The views of a scene show one set of named points, each view turned or mirrored, and shifted as a whole, with a little noise and some points left out.
(in the rows, 128 means zero)

Scene 1
View 1
q663: [137 137 155  70 108 134 157 125 182 150 136  94 178 163  87 151 123 106
 135  72 130 130 109 162 123 119 125 147 121 164 119 139 157 142 145 144
 133 130 124 119 118 116  94 126 113 101 117 127 125 138 139  90 172  91
 118 131 165 114 135 125 149 157  92 174 139 133 139 126 115]
q946: [129 143 147  90 115 126 150 117 166 138 133  83 161 164 106 143 117 110
 127  86 129 133 110 156 120 119 135 154 124 154 128 139 146 134 152 138
 133 131 110 117 114 111 102 132 120 115 111 131 125 139 154 100 168  94
 127 123 158 121 138 115 152 148  92 165 134 120 137 127 126]
q600: [118 140 127  89 132 115 123 115 126 135 121  82 121 164 129 123 105 103
 137 114 136 130  98 138 134 139 169 151 114 113 121 134 124 112 189 117
 133 120  49  93 135 118 123 161 140 157  90 119 150 103 163  80 156 110
 159 129 166 128 151 112 135 141  92 162 148 115 113 129 139]
q407: [127 154 170 141 130 113 143 108 164 126 156  82 178 141 129 130  98 119
  76  79 114 141 112 198 127 102 109 157 127 163 119  80 155 144  95 137
 116 125 145 154  79  79 116 126  81  74  90 133  94 155 163 164 140 113
 140 114 118 125  91  74 136 133  86 181  87 132 153 156 164]
q685: [118 158 158 190 145  82 112  91 120 105 152  68 142 141 168  90  78 131
  42 107 124 152 111 199 125 124 134 161 118 147 126  57 125 132 102 123
 108 130 116 145  72  62 150 140  98  97  60 140  90 158 195 191 120 141
 167 107  90 135 104  41 132 112  89 172  68 112 144 168 202]
q140: [126 147 153 112 123 117 142 112 155 133 142  77 161 152 124 122  99 115
  95  90 127 141 112 171 127 118 130 155 121 158 124 106 143 141 127 139
 122 127 118 131  97  95 117 127 116 103  91 132 109 143 166 133 151 114
 135 122 132 122 119  94 145 134  88 169 109 123 143 144 147]
q947: [123 152 159 153 122  97 132 100 149 113 146  71 157 158 140 114  90 140
  65  85 132 156 111 186 106 118 125 160 113 175 138  88 133 146 103 142
 118 135 142 132  79  78 119 114 107  92  86 143  92 166 182 165 151 124
 134 106 104 114 123  62 158 122  87 168  78 109 158 148 165]
q357: [113 138 130 106 128 110 123 113 128 132 129  82 133 160 135 121 109  99
 123 113 131 139 105 148 133 135 156 149 118 120 115 121 129 111 167 120
 128 124  62 108 125 110 123 154 129 137  91 133 139 116 171  95 152 111
 157 124 157 133 141 100 135 141  94 163 138 118 117 137 146]
q758: [102 143 130 144 146 101  98 106 102 118 134  84 123 149 167 111  89  94
  97 133 126 135 101 163 148 135 168 152 121  85  98  88 122  96 162  97
 115 110  51 124 117  95 149 178 116 133  63 127 127 101 189 119 112 130
 187 130 137 147 119  72 108 123  90 166 121 114 108 164 179]
q137: [122 158 173 157 132 107 134 105 158 117 154  85 182 140 139 116  88 119
  63  75 118 138 113 209 128  99 109 154 128 159 116  61 155 143  84 129
 111 122 149 158  70  70 122 128  71  71  85 132  82 166 169 184 130 118
 147 117 106 124  83  61 136 130  88 184  66 126 155 167 174]
q297: [143 137 142  73 106 123 163 118 175 141 133  69 159 182  84 142 121 133
 126  72 135 144 109 144 103 127 127 148 123 197 161 156 139 147 152 160
 139 152 127  98 109 115  92 108 144 130 122 137 129 153 155  91 193 102
  99 118 161 103 165 126 173 144  87 161 139 114 149 103 107]
q799: [118 129 128  53 120 128 140 123 139 152 120  95 135 174 107 142 124  85
 169 110 139 121  95 128 137 142 170 141 120 116 111 161 137 111 207 124
 140 119  44  88 150 141 112 164 143 155 104 124 164  99 145  45 170  92
 150 141 196 129 161 138 131 155  95 167 179 122 106 122 114]
q719: [109 134 135  43 121 146 136 138 151 165 122 111 149 159 113 163 122  61
 175 110 124 106  89 129 158 128 155 145 131  92  84 149 155 106 200 104
 133 104  43 107 164 143 104 179 123 138 110 115 159  82 133  39 158  89
 163 150 206 135 129 140 113 163  99 180 182 139 101 128 119]
q415: [121 135 137  73 119 129 138 124 151 146 129  90 150 161 113 141 115  96
 138  97 131 125  99 147 136 129 146 149 121 130 113 138 143 120 170 126
 129 121  77 111 132 121 108 153 128 130 104 127 140 121 150  77 164 103
 145 126 171 127 143 117 138 150  92 170 147 126 121 130 127]
q631: [128 142 152  80 120 127 146 125 166 143 136  98 169 153 108 148 112  95
 127  87 122 123 107 163 138 114 126 146 127 135 107 122 161 137 148 127
 129 121 106 133 125 112 100 147 108 105 111 125 127 128 144 103 159 102
 139 127 168 122 119 118 138 150  89 172 134 130 133 136 128]
View 2
q947: [134 134 160 106  99 139 169 206 145 152 144 181 117 166  88 160  92 172
  81 160 152 175 139 101 122 116 164 104  87 106 131 119  92 123 168  86
 132 106 111  82 109 123 137 111 114 156  83 121  80 139  94 178 127 142
  97 127 165  96  88 136 139 129 102 129 115 100 167 171 146]
q297: [108 204 170 111  73 138 122  68 158 143 143 128 107 129 102 135 125 130
  95 138 162 183 123 150 116 108 103 103  82 103 167 128 109 103 184 108
 161 154 125 111 118 144 134 106 162  92 116 144 117 155 117 140  82 103
  88 135 181  81 153 207 141 148 153 153 157 132 241 160 172]
q407: [148 149 156 101 102 145 184 213 152 168 132 181 137 158 106 157  97 166
 102 161 134 164 142  99 142 142 174 116 109 135 126 119 109 121 171  70
 115 114 107 101 102 110 147 102 112 146  94 117  80 110 102 177 122 139
 103 137 176  88  96  94 135 141  86 118 127 119 149 151 136]
q799: [114 176 126 164 141  85  84  35 129 132 104 104 110 105  98 103 159 112
 113 148 132 168 112 144 109 152  88 120 133 137 158  98 157 119 148 127
 164 117 127 192 124 148 113 106 179  98 129 100 164 127 162 149 131  84
 137 174 147 129 130 168 161 139 142 133 116 203 164 105 120]
q663: [128 199 158 116 105 135 135  99 158 148 119 137 120 123 112 137 132 126
 123 151 140 164 125 133 134 144 130 123 120 144 155 118 131 118 178  95
 138 140 113 139 103 128 139 101 153  99 124 121 122 116 137 149 103 104
 112 152 188  90 140 145 150 144 122 134 150 159 193 130 145]
q685: [139  89 145 122 125 119 184 248 124 149 139 197 124 179  90 159  91 187
  63 171 138 169 139  81 115 129 174 113  90 103 114 104  89 128 144  84
 129  75 120  89 112 109 128 119 100 185  68 101  78 137  85 195 154 159
 107 122 144 116  51 107 135 121  78 123  81  94 115 172 128]
q719: [126 181 127 163 155  82  99  44 132 138  94 107 122  95 116  98 159 104
 127 151 115 162 110 141 122 169 102 133 149 167 160  85 165 124 155 123
 134 113 124 215 109 135 115 107 170  97 137  98 167 100 170 148 128  81
 140 187 155 142 127 137 163 134 121 121 115 222 141  88 103]
q140: [137 157 150 116 113 125 148 153 146 148 120 156 120 140 108 137 121 148
 108 158 135 166 132 115 127 142 143 114 114 134 138 114 123 124 166  93
 133 112 117 137 112 123 129 103 140 126 107 110 111 122 122 161 128 120
 119 146 168 108 107 126 145 142 110 124 123 143 160 138 134]
q631: [140 179 144 125 116 127 141 119 147 144 121 141 125 125 104 136 129 132
 112 151 131 159 127 124 135 152 134 120 125 151 148 112 133 125 169  96
 127 128 112 153 111 126 137 101 152 112 122 115 126 105 136 154 116 112
 123 157 176 103 123 126 147 141 112 126 141 170 161 122 125]
q946: [124 177 155 127 107 117 137 112 148 144 125 140 114 134 103 134 122 140
 108 150 143 174 123 129 122 137 128 116 113 136 149 112 124 120 171 101
 147 129 115 137 109 132 132 106 148 110 113 115 116 131 128 157 116 105
 112 151 174  97 124 154 138 140 120 131 132 154 181 136 142]
q758: [133  94 116 170 164  80 134 161 107 130 114 154 126 142  87 127 128 167
  88 171 120 166 121 107 104 155 138 125 113 125 123  88 125 131 127 114
 145  66 129 165 125 127 110 125 128 166  89  85 125 131 131 181 175 127
 145 153 126 156  65 121 153 109  94 121  62 162  94 124 104]
q357: [125 138 134 156 136  93 119 113 118 131 117 133 114 129  93 125 138 144
  94 155 134 170 116 126 111 141 118 118 112 123 138 100 129 121 144 117
 152  96 127 163 121 136 116 115 154 136 100 105 135 136 134 166 141 108
 128 155 135 133  99 157 153 130 115 126  97 159 144 134 120]
View 3
q946: [152 152 154 127 134 127 145 103 136 117 133 103 167  74 112 123  98  85
 155  93 147 107 135 148 178 128 122 145 151 144 124 135 121  98 137 136
 149 122 104 157 159 134 121 110 107 107 132  94 124 148 172 104 115 134
  97 135 118  96 122 159 175 120 145 120 127 122 133 152 114]
q663: [142 151 149 102 137 127 148 105 128 100 131 111 183  72 116 134  95  93
 134  83 165  97 114 147 177 131 125 145 170 128 131 133 121  93 142 130
 159 121  96 159 148 151 115 126 104  89 119 106 110 142 182 117 103 134
 102 136 124  95 114 160 179 121 137 112 131 120 132 148 115]
q947: [153 120 161 134 133 115 158  92 114 158 193  82 155  65 129 136 145  62
 167 144 127 148 140 123 185 126 145 166 140 187  90 143 149 130 136 144
 135 167 137 179 165  78 109  70 101 106 171  63  98 163 173  54 120 150
  76 163  79 129 167 145 213 132 111 110 125 119 152 177 135]
q600: [178 177 147 160 113 121 143 133 149 120 104 110 145  86  88  92  75  80
 177  96 121  94 171 149 162 114 116 109 115 158 132 126 110 106 129 148
 129  97 106 134 178 144 132  79 120 145 127  84 155 143 164 108 130 139
 120 149 147  93 124 142 141 111 186 150 123 138 134 132 106]
q631: [123 152 148 109 138 128 144 105 125 109 133  95 183  80 108 136  91  95
 138  82 165 104 120 150 179 121 133 145 154 141 133 133 135  97 134 135
 154 121 107 152 132 159 112 119 107  85 120 104 114 140 181 126 120 141
 123 150 122 102 119 159 171 125 148 111 137 117 127 145 117]
q137: [110 119 157 133 151 122 147  96 100 170 208  72 152  70 128 152 143  67
 156 148 145 163 126 116 178 116 169 173 129 200  95 130 172 132 125 138
 128 161 161 178 120 103 101  70 110  82 169  76  87 166 169  71 131 167
 112 191  77 154 170 145 205 144 103  95 135 109 140 166 156]
q357: [164 172 143 159 121 115 144 126 134 133 117 106 141  86  95  96  89  85
 168 103 119 105 167 142 163 118 116 121 111 167 118 131 125 110 131 150
 132 110 109 140 170 139 130  74 124 132 137  84 140 142 158  98 133 145
 123 155 136 100 131 143 149 115 175 151 123 130 143 135 113]
q719: [130 189 131 142 131 123 130 139 147  98  73 112 158 102  77  99  45 106
 145  57 145  78 148 159 156 108 112 113 111 132 157 115 115  88 125 139
 136  69 102 115 141 210 131 113 134 119  91 118 155 122 168 152 137 143
 156 158 169  83  93 146 109 112 199 146 132 119 113 109  98]
q799: [172 189 136 141 120 124 141 129 158  90  79 117 161  97  83  87  58  98
 156  65 134  73 156 161 158 119 106 105 127 134 147 130 101  87 135 138
 140  78  84 124 172 173 132 109 123 133 107 109 152 129 168 137 120 133
 126 131 159  71  98 150 132 105 197 146 120 136 128 124  93]
q297: [184 148 158 101 124 128 167  89 137  84 123 109 188  62 118 123 105  82
 158  86 152  89 120 154 180 137 109 149 189 122 122 140  95  91 154 132
 162 127  75 166 184 113 120 128  91 106 127  97 117 148 186  98  92 117
  65 107 116  73 123 169 204 104 134 120 120 137 138 168  98]
q685: [146 128 156 170 130 113 153 104 109 187 208  73 128  74 126 125 149  54
 182 168 103 170 169 112 178 117 158 156  98 224  77 137 174 145 125 153
 115 162 160 175 156  74 117  34 122 118 187  43 102 170 150  42 144 165
 100 196  78 155 190 131 193 135 117 123 127 123 155 166 151]
q758: [152 160 140 185 123 112 135 141 129 169 138  86 120 102  85  88  92  73
 184 127 104 137 190 128 156 107 137 119  69 206 105 121 148 129 112 160
 111 112 150 133 159 133 137  45 146 146 155  69 141 155 153  83 158 170
 147 185 131 131 147 128 134 118 181 152 123 125 140 135 129]
q415: [154 170 146 130 125 128 144 116 139 114 113 111 162  88  95 112  79  93
 152  85 137  96 152 148 169 116 116 129 137 148 134 136 113  98 133 143
 143 103  97 139 162 154 120 100 115 117 124  98 135 144 171 112 121 139
 117 141 137  92 115 152 155 114 163 131 125 126 125 140 106]
View 4
q357: [115 162 187 162 126 130 162 103 179 127 122 116 155 149 103 142 137 110
 138 125 156 154 134 140 103 139 111 127 101 130 128 167 132 130 128 121
 172 128 112 152 120 143 101 151 114 103 105 124 142 146 124 109 148 113
  93  94 100 133 126 162 119 152 148 158 117 133 121 162  81]
q663: [142 162 137 126 104 153 108 125 187 137 132 133  89 176  96 125 158 112
 139 137 116 158 125 166 107 105  60 108  99  65 151 199 127 163 119 138
 126 119 132 146 128 139 106 169 111 119 131 118 172 152 138 121 149 109
 102  84 127 113 130 169 158 139 165 145 110 115 114 139  75]
q407: [135  94 166  83  77 162 141 133 149 132 118  97  86 121 118 159 157 128
 160 187 145 151  77 200 103 130  82 149 105  77 130 190 116 161  84  93
  95 126  85 136  95 124 135 181 103 102  90 110 147 158 135 144 128  85
 101 104 112 120  97 183 120 206 127 137 122 119  75  99  65]
q799: [125 203 167 186 148 130 134 102 201 123 148 131 154 186  91 117 136 100
 128  94 133 163 161 127  95 132  98  91  94 119 139 175 141 140 151 159
 187 131 152 153 145 158  84 145 132 110 135 136 156 143 122  92 160 140
  95  92 114 130 153 147 153 108 178 166 105 136 153 197  88]
q140: [126 135 168 121 104 146 136 116 175 133 130 111 110 148 108 144 153 114
 148 152 134 153 108 172 102 125  89 127 105  91 138 183 124 157 110 117
 128 121 105 149 116 138 114 166 113 104 105 112 149 152 130 124 139 105
 100  96 116 119 109 168 130 169 145 145 117 125 105 128  72]
q946: [127 158 147 134 113 141 122 121 188 138 126 128 103 162  99 135 158 112
 140 138 134 150 127 161 113 117  72 111 100  82 145 183 132 150 116 122
 135 120 128 142 127 132 102 167 110 125 123 122 161 158 121 116 144 105
  91  82 113 119 119 166 146 149 152 149 118 123 115 134  72]
q415: [126 168 163 155 129 132 130 113 184 131 138 121 128 165  99 130 146 111
 134 119 132 160 133 153  98 129  93 104 102 100 140 176 134 148 136 133
 152 130 131 151 133 151  99 153 123 105 123 130 155 145 124 107 154 119
 102  95 118 128 135 160 142 137 160 158 110 124 126 164  78]
q137: [141  68 166  69  63 167 155 135 138 129 119  90  83 114 121 172 153 134
 162 196 147 149  67 204 105 134  88 160 113  81 120 190 108 157  76  80
  86 122  66 139  88 123 137 182 100  97  80 101 141 158 141 156 117  79
 102 110 113 123  81 187 103 223 114 139 128 114  65  88  60]
q600: [114 174 179 178 134 129 155 103 188 124 131 118 158 157 105 138 135 102
 132 112 149 157 144 139  99 137 108 116 100 132 127 161 139 133 141 125
 174 129 127 153 127 147  95 143 118 107 117 129 139 143 121 101 158 120
  96  90  96 134 135 160 129 149 159 163 116 138 135 182  81]
q758: [120 103 226 136 112 147 197 108 155 112 126  79 178 111 127 173 123 129
 146 147 170 154  97 156  92 159 147 150 101 158 110 159 123 131 118  95
 158 128  76 156  95 154 109 146 125  74  73 124 109 142 120 122 126 109
  99 115  94 145 100 176  83 210 130 163 111 141 108 163  80]
q297: [120 200 111 129 121 124 100 113 202 161 112 143  90 178  91 123 167  90
 138 146 139 140 149 152 119  92  47 104 103  60 160 184 139 146 117 109
 141 110 137 129 123 103  95 165  87 144 135 120 181 163 123 118 173  91
  74  70 107  98 128 167 164 130 157 132 125 111 110 116  75]

Which points are out of place in each view (at most two, in the order of its rows)? Write none if all are in place.
view 1: q140
view 2: q297
view 3: q631
view 4: q758
